The views of a scene show one set of named points, each view turned or mirrored, and shifted as a whole, with a little noise and some points left out.

Scene 1
View 1
q961: [ -3.3 -12.9   8.8   1.3   3.7  -1.9 -16.8 -17.8  16.9  12.9  -3.0   6.7
  -7.4   6.7 -21.9  -6.7   5.3   3.4  -8.1   1.0  -3.1 -11.8 -22.9  -0.1
   4.4  -3.1   0.9   5.1 -10.5]
q580: [-14.9  30.1  10.3 -26.9 -14.1  -6.1 -30.4   8.9  18.9   5.6   2.5  -1.2
   4.4  26.4 -11.2  -3.5  -8.6  47.6 -20.8  24.6 -25.2  -2.5  10.9   3.8
   6.3 -10.8 -23.1 -13.4 -16.1]
q55: [ -4.6 -21.5   9.7  21.2   1.5 -13.2  10.6 -28.9  -8.3  25.9  -6.8  32.4
  -1.8  20.9 -26.6   6.4  -7.6 -18.5 -11.3 -16.1  15.7 -15.5 -32.6  -2.7
   5.5 -12.4  -6.2  14.0  -6.5]
q108: [ 20.7   7.1  15.3 -16.6  -0.9   2.2 -14.6  -9.7  12.8  17.0 -10.3   9.4
   6.1 -17.5  -9.2 -11.3   1.0  32.5 -19.7  -8.7 -20.5 -16.1 -11.7   0.4
 -11.5 -14.8   1.1  13.6  -4.3]
q8: [ -7.0  -7.5  11.6   4.1   4.8  -8.3  -8.9 -13.7   7.4  12.2  -2.9  18.0
  -2.3  11.8 -23.1  -3.4  -3.5   6.3  -6.6  -3.7  -4.9 -12.8 -19.5   2.6
   5.6 -11.9  -7.2   5.8  -3.8]
q905: [ 19.5  -4.0  17.6 -18.8  -4.2  -7.1 -28.2  -5.0  10.6   3.7 -19.7  30.4
   0.3  -9.0  -9.2  -8.8 -10.5  18.5  -3.3 -23.8 -26.7 -18.0  -8.7  13.5
   0.9 -25.2   1.8  13.7  21.0]
q125: [ -7.9   7.8  13.9 -14.0  -9.8 -14.7 -22.8   1.2   5.5   3.6  -9.9  28.2
   1.3  24.5 -13.7   0.4 -17.6  19.7  -6.6  -4.7 -20.0 -10.5  -0.5  12.4
  10.7 -23.4 -16.7  -1.1   9.1]
q215: [-18.2   2.1  11.4  -0.1 -15.4 -22.2  -8.2  -6.6  -7.8  11.3  -9.2  39.2
   1.1  45.5 -18.7  11.6 -25.3   0.5  -9.9  -7.4  -2.2  -8.4  -6.7   8.8
  17.4 -23.2 -24.2  -2.1   4.7]
q378: [-15.4 -14.3   9.6   7.4  22.6  -1.3 -20.6 -10.6  25.3   0.9   5.8  -0.2
  -9.4  -1.8 -31.0 -15.3  12.5   8.4   8.7   7.3 -10.8 -12.2 -24.9   4.9
   9.9  -1.4   0.8   1.8  -5.2]
q388: [-10.0 -23.4  10.6  13.3   2.8 -14.7  -7.7 -20.0   0.8  11.1  -8.4  32.1
  -8.0  22.1 -26.6   2.7  -9.0 -17.1   1.3 -15.2   4.5 -14.5 -26.4   6.7
  14.2 -13.7  -4.6   7.9   6.4]
q124: [ 12.4   1.7  11.1 -25.1 -26.0  -1.6 -33.2 -10.8  16.2  16.0 -15.4   8.8
  -4.9  15.6  -4.5   0.9  -7.4  16.0 -23.7  -0.2 -11.0  -8.2  -3.0   0.7
   0.8  -9.6  -0.4   1.3  -7.6]
q408: [ -3.1  -8.2   7.9  10.3 -11.3  -8.5   9.0 -28.1  -6.4  33.0  -5.4  19.4
   0.5  26.5 -20.6   8.9  -6.4  -7.3 -27.2  -3.9  16.9 -10.6 -25.2 -10.4
  -0.5  -6.7  -9.3   8.5 -22.6]
q67: [ -1.6 -19.7   9.2  -2.4  -3.3  -2.6 -27.1 -18.0  19.9  10.3  -7.4   7.7
 -12.9  10.7 -20.0  -4.6   4.4  -5.2  -4.5  -1.2  -2.0 -10.5 -21.8   2.4
   8.5  -3.0   5.9   3.4  -5.3]
q330: [  2.6 -15.1  14.0   9.4   0.4 -13.9   0.6 -19.5  -6.5  16.6 -12.5  38.0
   1.0  11.4 -21.0   2.2 -12.0  -7.2  -5.3 -23.4  -0.1 -17.8 -24.6   5.5
   5.6 -20.9  -6.2  15.3   7.8]
View 2
q580: [ -4.1  54.4  -0.5  24.5  20.2  -9.6  -1.0 -17.5  -6.4  -2.0  17.4 -20.5
  -3.4 -44.0 -15.8  41.3   2.9   6.3 -26.0   7.7   6.1  34.1  -2.2 -14.0
 -15.9  -4.7 -19.0 -34.5  28.0]
q55: [ 17.6   1.9  -9.4  15.1  -1.8  -7.3  10.4 -44.3   6.2  14.3 -17.3  -7.4
  -1.9  27.4   8.8 -10.2 -23.7  -8.9  -6.1  -8.8 -11.7  -3.8 -10.0   7.2
  -5.3  15.5   9.7   1.4  -0.6]
q8: [  6.4  19.2  -3.8  16.7  -1.5  -6.3   3.3 -36.0  -1.1   0.4  -7.2 -14.0
  -1.0  -4.3  -2.8   0.6 -12.5   1.6 -18.5   4.5   2.4   3.9  -8.7  -1.3
  -8.0   7.7  -5.6  -4.6   2.6]
q215: [ 17.5  29.1   1.2  10.5   4.6  -3.0  16.8 -17.2  24.0   9.4   7.0  -7.0
  -5.5  15.6  -5.5  19.8 -11.0  -9.4 -12.4 -13.4   0.6  -5.0  -8.5   7.9
 -18.6   4.0   2.5 -30.5  24.9]
q388: [ 14.3  10.1   2.6   5.6  -7.0   0.6   8.1 -33.5  10.5   7.3 -10.8 -11.4
   2.5  19.9   1.6  -9.9 -13.5  -5.6 -11.0  -0.2   4.3 -14.6 -10.0  12.0
 -11.2  11.6  -1.7  -3.1   0.0]
q124: [ 11.7  32.8   1.9  20.6  12.8  -9.4   4.2 -19.2 -10.3   7.2  15.9 -19.9
   9.7 -20.4  -1.1  10.1   6.6  11.6   8.0   5.0  11.0  23.8 -20.3 -11.0
  -6.8  15.3  -9.4 -15.9  -2.8]
q330: [ 17.5   8.7  -5.9  17.8 -10.4 -10.0  15.2 -31.4   9.6   0.3  -2.1  -7.4
  -3.6  17.3  -1.4  -9.8 -18.0   2.5  -9.3  -6.2   3.7 -11.0 -21.1   1.3
  -6.7  15.0   7.7  -5.3  -1.5]
q408: [ 15.8  10.9 -11.8  22.6  14.1 -10.7   6.2 -43.0  -1.9  22.2 -12.6 -10.2
  -1.7  14.4  11.2   4.2 -19.7  -9.3   0.4 -10.4 -19.8  20.2  -7.1  -0.9
  -4.2  15.9   8.8  -6.7   4.3]
q378: [ -7.4  20.4   2.8   8.9  -5.6   1.3 -11.4 -46.0 -14.1  -6.9 -18.4 -22.7
   3.5 -20.7  -5.4  -6.3  -6.7   2.7 -32.8  24.4  10.1   1.9   1.4   2.4
  -7.5   2.2 -24.1   8.2  -3.5]
q961: [  3.8  18.5  -1.0  14.6   2.3  -4.2  -4.3 -40.3 -11.7   4.1  -9.2 -19.3
   5.4 -11.6   1.2  -3.3  -5.8   2.5 -12.6  12.3   3.2  12.2  -7.3  -1.9
  -5.1  10.6 -11.9   2.4  -5.0]
q125: [  9.8  36.5   1.8  16.1  -0.4  -7.2  12.1 -13.2  11.6  -5.9  17.3 -12.4
  -3.2 -11.1 -14.2  17.7  -2.8   6.9 -18.1  -0.4  14.5  -0.3 -15.6  -3.0
 -16.1   3.7  -7.3 -28.2  17.8]
q108: [  4.0  23.5 -12.6  37.3  -2.1 -23.7   4.4 -30.5 -17.5 -14.2  12.7 -17.6
  -3.8 -30.9 -11.1  -0.8  -9.0  23.3 -12.5   8.2  11.5  20.8 -27.5 -24.4
   1.4  15.6  -2.9  -5.8  -8.1]
View 3
q125: [-16.6  21.6 -44.8  12.2  -3.3 -15.0  -4.5   8.3  -9.0   7.9   8.1   1.4
  13.8   1.8  -5.5  32.2  23.5  -3.9  -3.8  11.3  -0.1   5.6  -9.8  10.2
   7.0 -10.4  27.9 -20.9  -5.9]
q388: [-33.6  12.7 -16.2  -7.9   0.5  -6.6 -12.0  26.9 -11.1   0.2   8.3   2.6
  21.9   6.9 -32.1  19.2   9.8   9.9  -5.7   5.1  12.8  -2.2  -4.1 -25.2
  -3.3 -15.2   3.8  -6.5   6.0]
q408: [-33.6   6.0 -15.9 -12.4 -14.7  20.6 -26.1  32.7   4.3  -1.5  18.0   7.1
  13.3   8.4 -16.5  15.3 -11.6   1.3   3.8   6.7  18.4  13.0  -2.7  -4.3
  14.0   7.6  -8.3 -15.0  11.5]
q124: [-18.5  23.5 -29.9  -7.9  -9.8   6.2  -1.4   8.4  14.1   9.1  20.9   5.1
 -10.6   8.8  -6.0  21.5  14.7  -3.6  -8.0  12.1   8.0   5.8 -13.6  12.2
   1.3  14.6  28.5 -15.8 -22.1]
q108: [-12.7  12.5 -34.1   1.4  -4.9  10.1   2.7  -2.3  17.5  21.2   5.7 -13.2
  -6.8  -3.0   8.8   0.5   2.6   1.3  11.9   3.4  11.6  -7.8  -9.2   9.8
  13.8   9.1  34.7   3.7 -17.9]
q330: [-33.8  14.5 -20.7  -2.1   0.0   5.4 -14.8  25.3  -5.8   7.0  12.7 -12.3
  18.4   3.7 -21.4  17.3   6.1   8.3   5.9   3.8  11.1  -7.9  -5.8 -14.3
  -0.3 -22.2   8.1  -0.5  10.9]
q378: [-12.7   0.4 -22.3  -8.6   1.2 -23.5   8.4   1.7  -4.1   5.4 -16.5  16.0
  14.0  -2.5 -17.7  -5.2   5.9   9.9  -8.5   1.4  18.7   1.7  -0.1 -30.3
  12.0  17.1  18.8  -1.9 -20.5]
q55: [-39.0   6.1 -11.1 -11.6  -5.6  11.4 -23.3  35.2  -5.0   0.1  13.0  -1.3
  22.5   7.6 -27.6  13.1  -6.5   8.6   4.0   3.1  18.2   0.9  -2.0 -22.4
   4.8 -11.1  -8.7  -4.1  17.5]
q8: [-22.3   8.3 -26.4  -3.9  -4.0  -5.7  -7.1  14.3  -3.0   5.6   1.8   4.1
  15.1   1.3 -13.9  11.3   4.9   5.2  -0.5   4.2  12.9   2.9  -3.5 -11.8
   9.9   1.6  12.3  -8.1  -3.1]
q67: [-22.2  12.9 -15.7 -16.5  -3.1  -5.6   1.2  12.5   4.4   3.2   6.7  11.4
   1.4   7.1 -23.2   9.4   9.6   6.9 -12.8   6.8  16.7   1.9  -6.4 -19.6
  -1.4  12.5  17.0  -6.8 -19.9]
q961: [-20.3   7.0 -19.3 -11.8  -5.7  -3.7  -1.5  11.4   3.8   5.1   1.4   9.8
   6.5   3.9 -16.1   4.2   2.0   6.0  -5.8   4.4  17.6   4.1  -4.2 -16.7
   8.1  14.3  14.4  -5.7 -14.6]
q215: [-29.0  19.7 -38.8   8.7  -7.8  -8.7 -20.2  27.5 -17.6  -1.8  15.7   6.7
  25.9   6.6 -17.0  41.5  18.6  -3.8  -5.1  12.4   0.7  13.2  -7.9   5.1
   5.4 -17.8   7.2 -29.1  14.2]
q580: [ -0.9  14.7 -58.3  14.1 -15.1 -17.4  -0.3  -5.0   2.0   6.9   0.5  22.6
   4.6  -1.1  15.3  25.8  17.4 -14.6  -6.7  13.1   1.7  26.1  -8.6  29.1
  27.6  27.8  34.6 -37.0 -21.6]
q905: [-18.1  24.8 -35.8   4.8   5.4  -3.2   5.7   0.6   4.2  20.8  11.4 -21.3
  -1.3   0.8  -5.7  15.7  23.5   4.5   3.3   6.3   2.7 -18.2 -13.2   2.7
  -5.9 -18.0  41.3   4.3 -15.4]
View 4
q961: [ -3.2  -4.5  12.4   6.1  -3.5   2.2   9.6  13.3  16.0   4.1  10.7  20.3
   8.2   7.9  13.2  -6.4   8.1   8.3   1.0 -10.5 -17.2  25.2  -2.9  -0.5
  18.8  16.7  -1.7 -24.1  -3.2]
q67: [ -1.4 -11.1  14.5   5.0  -8.0   2.2   7.6  13.2  19.5  -1.0  10.2  13.0
  12.9   9.3  15.4  -3.3   6.6   9.6   8.4  -8.5 -21.7  27.2   2.6   0.0
  30.0  11.3  -5.5 -26.6  -1.0]
q388: [-12.5 -23.9   1.0 -17.2  -5.2   2.4   5.9  12.4  -3.4  -3.0  15.1  12.9
   9.2  -3.3   9.6   1.8  24.4  -1.8  28.2 -18.3 -20.4  16.8   3.7  13.9
  22.0   8.5   0.2 -23.4  -1.0]
q215: [-18.3 -33.7  -1.8 -25.0 -18.3  12.9   3.6  -7.3   6.7 -22.0   1.2  15.4
   3.7 -27.1  -0.1 -17.2  12.6  -8.4  26.8 -12.2 -18.1  -6.8  10.4   0.7
   4.0  18.3  -3.6 -12.6  -4.3]
q905: [-21.8 -27.2  12.4   3.2 -11.6  18.3   2.0  -0.2  18.5 -10.5  16.4   1.7
   3.0  -0.7  31.6  17.9  -8.8  -6.2 -17.7   8.6   1.7   4.2   4.5  30.9
  12.0  15.9 -21.1 -30.2   0.4]
q408: [ -5.9 -23.1   2.5  -9.9  -3.0  -6.7  15.1   7.5  16.4  -2.2   3.0  26.7
  -2.5  15.9   1.1 -14.2  24.0  -8.8  19.1 -32.2 -12.9   8.9 -10.6  -8.9
   8.5  25.0  19.5  -2.0  -9.7]
q55: [-12.3 -24.7  -2.6 -18.7   1.5  -4.6  10.9  13.8  -2.1   2.4  14.6  20.8
   0.9  11.1   5.0  -1.0  34.6  -9.8  29.6 -32.1 -14.5  13.9  -8.0  10.1
  13.8  15.7  15.6 -11.8  -6.7]
q330: [-19.0 -29.8   0.3 -16.7  -2.8   5.5   7.1   7.2  -1.5  -3.1  17.1  12.6
   0.4   2.3  14.8   8.2  21.6 -11.4  16.5 -17.5  -7.7   7.1  -2.8  22.7
  10.9  14.6   2.6 -18.5  -3.7]
q378: [ -0.9  17.6  14.9  10.9   2.8   5.5   7.4  21.4   1.7  15.1  17.0  26.3
  12.2  -6.9  14.1 -10.3   9.0  21.7  -3.2  -2.5 -24.0  37.4  -0.5   2.0
  17.4  12.7 -10.4 -36.9   0.2]
q580: [ -5.6   1.3  17.6  11.6 -20.9  20.8   5.9 -12.4  37.9 -17.8 -10.0  28.8
   3.4 -31.2   2.8 -40.2 -22.1  12.2 -21.3  11.3 -15.4   0.3   8.9 -24.3
  -9.3  33.0 -17.6 -16.5  -7.0]
q124: [ -5.5 -24.3  18.4  10.3 -18.3   7.9   8.4  -2.7  42.0 -16.5   0.3   8.8
   6.4   9.9  17.2  -5.7 -10.8  -0.3  -9.4  -1.5 -10.9   8.9   3.9  -5.2
  19.5  21.6  -8.7 -16.5  -4.0]
q8: [-10.4 -10.1   6.9  -3.2  -3.9   6.7   8.2   8.6   7.8   0.1  11.0  21.2
   4.6  -3.4  10.8  -7.1  11.1   2.5   4.1 -10.3 -14.4  15.4  -0.9   5.9
  10.2  18.1  -2.6 -22.1  -3.9]
q125: [-18.0 -23.3   8.0  -7.1 -18.3  20.3   1.8  -7.7  16.5 -18.4   3.8  12.7
   4.6 -25.8  11.9 -10.9  -5.5  -1.3   0.2   5.3 -11.6  -2.8  10.1   6.9
   2.6  19.9 -16.9 -22.2  -3.1]
q108: [-12.9  -9.0  16.2  17.2  -3.5  10.9   9.5   2.8  28.8  -0.1  11.1  17.5
  -4.0  13.4  27.1   5.1 -10.2  -3.3 -33.6   1.7   5.5   8.6  -9.4  13.6
  -0.6  28.3  -7.5 -19.8  -6.1]
View 5
q124: [ 16.8  17.4 -12.8  11.8   1.7   6.0  -6.5  29.5  10.7   4.9   6.7  -2.5
   6.8  17.4   1.3 -11.2  12.3   8.5 -16.1  -6.6 -21.3  -0.3 -34.7  -2.3
  14.0  11.3  -3.6  16.9   2.7]
q961: [  7.0  12.8 -12.1  21.7   7.8   3.4  -6.7  40.3   4.5   6.7   6.7   1.9
  -5.3  15.7   6.3   4.4   4.5   5.4 -12.9  -3.6 -14.4   5.0   0.8  -7.9
   6.4 -15.3  -3.8  -1.4  -4.1]
q580: [ 11.1  20.8 -20.4 -17.2   2.8  14.5  -4.1  15.8  33.9  -8.0   1.3 -13.6
  20.1  -4.9  -1.6   5.8  -1.7 -14.4 -34.2 -28.9 -14.4  27.8 -16.6  -3.8
  20.3  25.3   6.3  24.7  15.0]
q388: [  4.5  11.0 -11.3  25.9  13.1  10.5   2.8  30.0  -4.6  -1.5  10.1  10.1
 -17.0  31.8  19.6   1.9   2.0  -4.9 -12.9   3.7  -2.0  -9.8  -5.3  -2.1
 -20.6 -10.2 -23.6 -25.9 -11.9]
q55: [  4.4  13.0 -15.7  27.3  -6.6  10.7   5.6  34.2   1.4   4.0   4.0   7.8
 -31.9  45.1  17.3   7.7 -10.1   4.2  -8.7   7.7  -3.8 -21.0  -2.1  -7.0
 -13.3 -13.3 -16.0 -33.0  -7.3]
q905: [ 19.0  22.0  -6.5  19.3   9.8 -17.6  12.0  42.2 -19.9   1.1   9.8  -7.7
  -4.6  24.0  -5.2 -11.9  19.9 -15.7  -8.1 -12.5  -5.3  11.7 -31.3  12.7
  -5.0  17.3 -20.4  19.6  -4.5]
q330: [  8.6  16.5 -12.5  23.9  -0.8   0.4  12.4  35.3  -9.0   0.5   6.1   3.0
 -25.4  41.6   9.8   1.0  -0.7  -7.4  -8.8   0.0   0.4 -10.5 -13.1   2.9
 -17.3   0.6 -22.7 -19.2  -7.8]
q408: [  5.5  14.4 -19.5  16.6 -17.2  17.2   0.1  30.2  18.5   6.4  -0.7   4.3
 -25.6  41.6  11.9   8.8 -15.1  14.2 -13.5   4.1 -13.3 -21.4  -9.1 -12.4
   3.3  -6.0  -3.1 -24.0   1.6]
q8: [  6.2  14.4 -13.3  16.6   4.3   4.2   1.3  35.0   3.4   1.0   5.7   0.4
 -11.1  21.7   7.2   6.9  -1.1  -5.5 -15.3  -6.7  -6.5   4.8  -1.3  -3.4
  -2.9  -4.7  -9.6  -8.0  -3.2]
q108: [ 17.8  24.8 -12.4  15.6 -10.5 -18.0   7.0  50.2  -4.2  10.4   1.7 -13.4
  -9.5  21.2 -14.7  -0.3   7.8  -2.6  -8.0 -14.4 -14.4  13.8 -17.6   1.8
  16.9   7.5   0.8  25.5   4.8]
q67: [  7.7   9.8  -9.7  25.5  15.4   6.7 -11.0  38.0   1.4   6.2  10.4   6.7
   1.1  14.9   9.5  -3.1  11.2   9.1 -13.7   0.0 -17.0   0.9  -7.9  -6.4
   2.5 -15.7  -8.4  -1.4  -7.8]
q125: [ 11.2  19.4 -13.9   1.0  10.2   7.5   7.9  18.9   7.4 -10.0   6.8  -5.1
   2.7  17.2   6.3  -2.7   4.7 -20.6 -24.0 -17.4  -2.0  11.7 -24.7   6.6
  -7.9  23.0 -17.5   3.7   0.9]
View 6
q378: [-14.7  16.5  27.6  12.3   2.7  -2.8  -8.8  17.4  10.4 -10.7  -0.6   7.9
 -14.7 -10.5  -2.2  13.5   6.1  -4.2   1.8   1.8  17.3  -5.7 -18.1 -10.9
   6.4  -5.5   9.0 -26.8   4.3]
q108: [-12.4   9.5 -26.8   8.9  -4.1  23.3 -17.5  15.6  19.2 -11.4 -15.8  -0.7
  -9.4   2.5   1.2 -10.6  -1.0  -1.5   5.2  -1.0  -5.9  11.8 -15.2   6.3
   8.1  -8.8 -16.4   7.2   5.8]
q124: [ -5.5   6.0 -14.6   9.0  11.2  16.1 -25.8   4.5  12.8  -1.5  -7.8   5.7
  -4.3  -8.5   5.9  15.2  -9.5   7.0  -3.1  10.4   2.1   9.6   9.3  15.9
  21.4  -6.5 -31.5  -3.7  -3.8]
q55: [ -0.2 -24.1  11.3 -33.1  20.4  26.0 -10.8   1.5 -22.2   6.7  22.3   7.1
  -5.9  -9.2   2.2   6.0  20.0 -11.1  -0.2  17.2  18.1  10.0   8.3 -13.3
  -1.1   3.8   1.9  -8.6  14.6]
q330: [  4.7 -18.8  -2.1 -26.9  20.2  32.3 -17.0  -2.2  -8.0 -12.0  12.4   2.9
  -7.7  -9.8  -4.0   0.4  10.3  -8.5   9.5  11.2   9.4  10.6   6.3  -5.1
   4.3  -5.3   8.6  -7.9  10.6]
q905: [  3.0   0.4 -25.8   2.4   8.0  31.3 -27.4  -2.6  21.3 -32.2 -10.8   1.2
  -9.4  -7.4  -8.0  -5.4  -8.0  -1.7  17.3  -2.2  -3.2   7.7  -3.5   8.8
  15.0 -20.5   3.4  -3.3  -1.3]
q408: [ -7.9 -14.0   5.6 -27.6  19.5  21.0  -9.7  11.4 -19.7  19.1  15.8   5.3
  -2.8  -4.3  11.1   9.7  16.3  -3.0 -10.7  22.5  11.3  16.2  10.2  -2.9
   4.3  12.8 -22.3  -3.7  15.0]
q67: [ -4.6   0.5  11.6   8.3   7.2   7.7 -18.8   1.6   3.5   0.6   2.6  11.9
  -8.0 -14.4   0.2  20.1   1.5  -3.7  -2.2   7.4  18.5  -2.5   1.4  -5.2
  10.6  -8.2  -9.8 -13.6  -3.0]
q215: [  5.7  -5.3   6.6 -35.8  42.7  25.7 -23.3   4.0  -3.6 -18.3  12.5  -2.2
  -2.3 -10.8   4.3  16.1  -1.1  11.7   5.7  25.8   0.1  20.1  26.4  18.2
  24.1   5.6  -1.9 -28.3  10.9]
q125: [  0.5  10.4  -5.0 -12.5  29.4  21.5 -25.0   8.3  15.0 -28.6  -4.2  -3.0
  -6.0  -7.7   0.9   9.5  -9.9  12.4  10.2  14.4  -5.7  16.8  12.2  21.5
  26.8  -3.6  -3.0 -24.7   6.1]

Which points are out of place in each view (at most two, in the order of its rows)? Write - if all are in place.
view 1: q124
view 2: -
view 3: -
view 4: q378, q580
view 5: -
view 6: q108
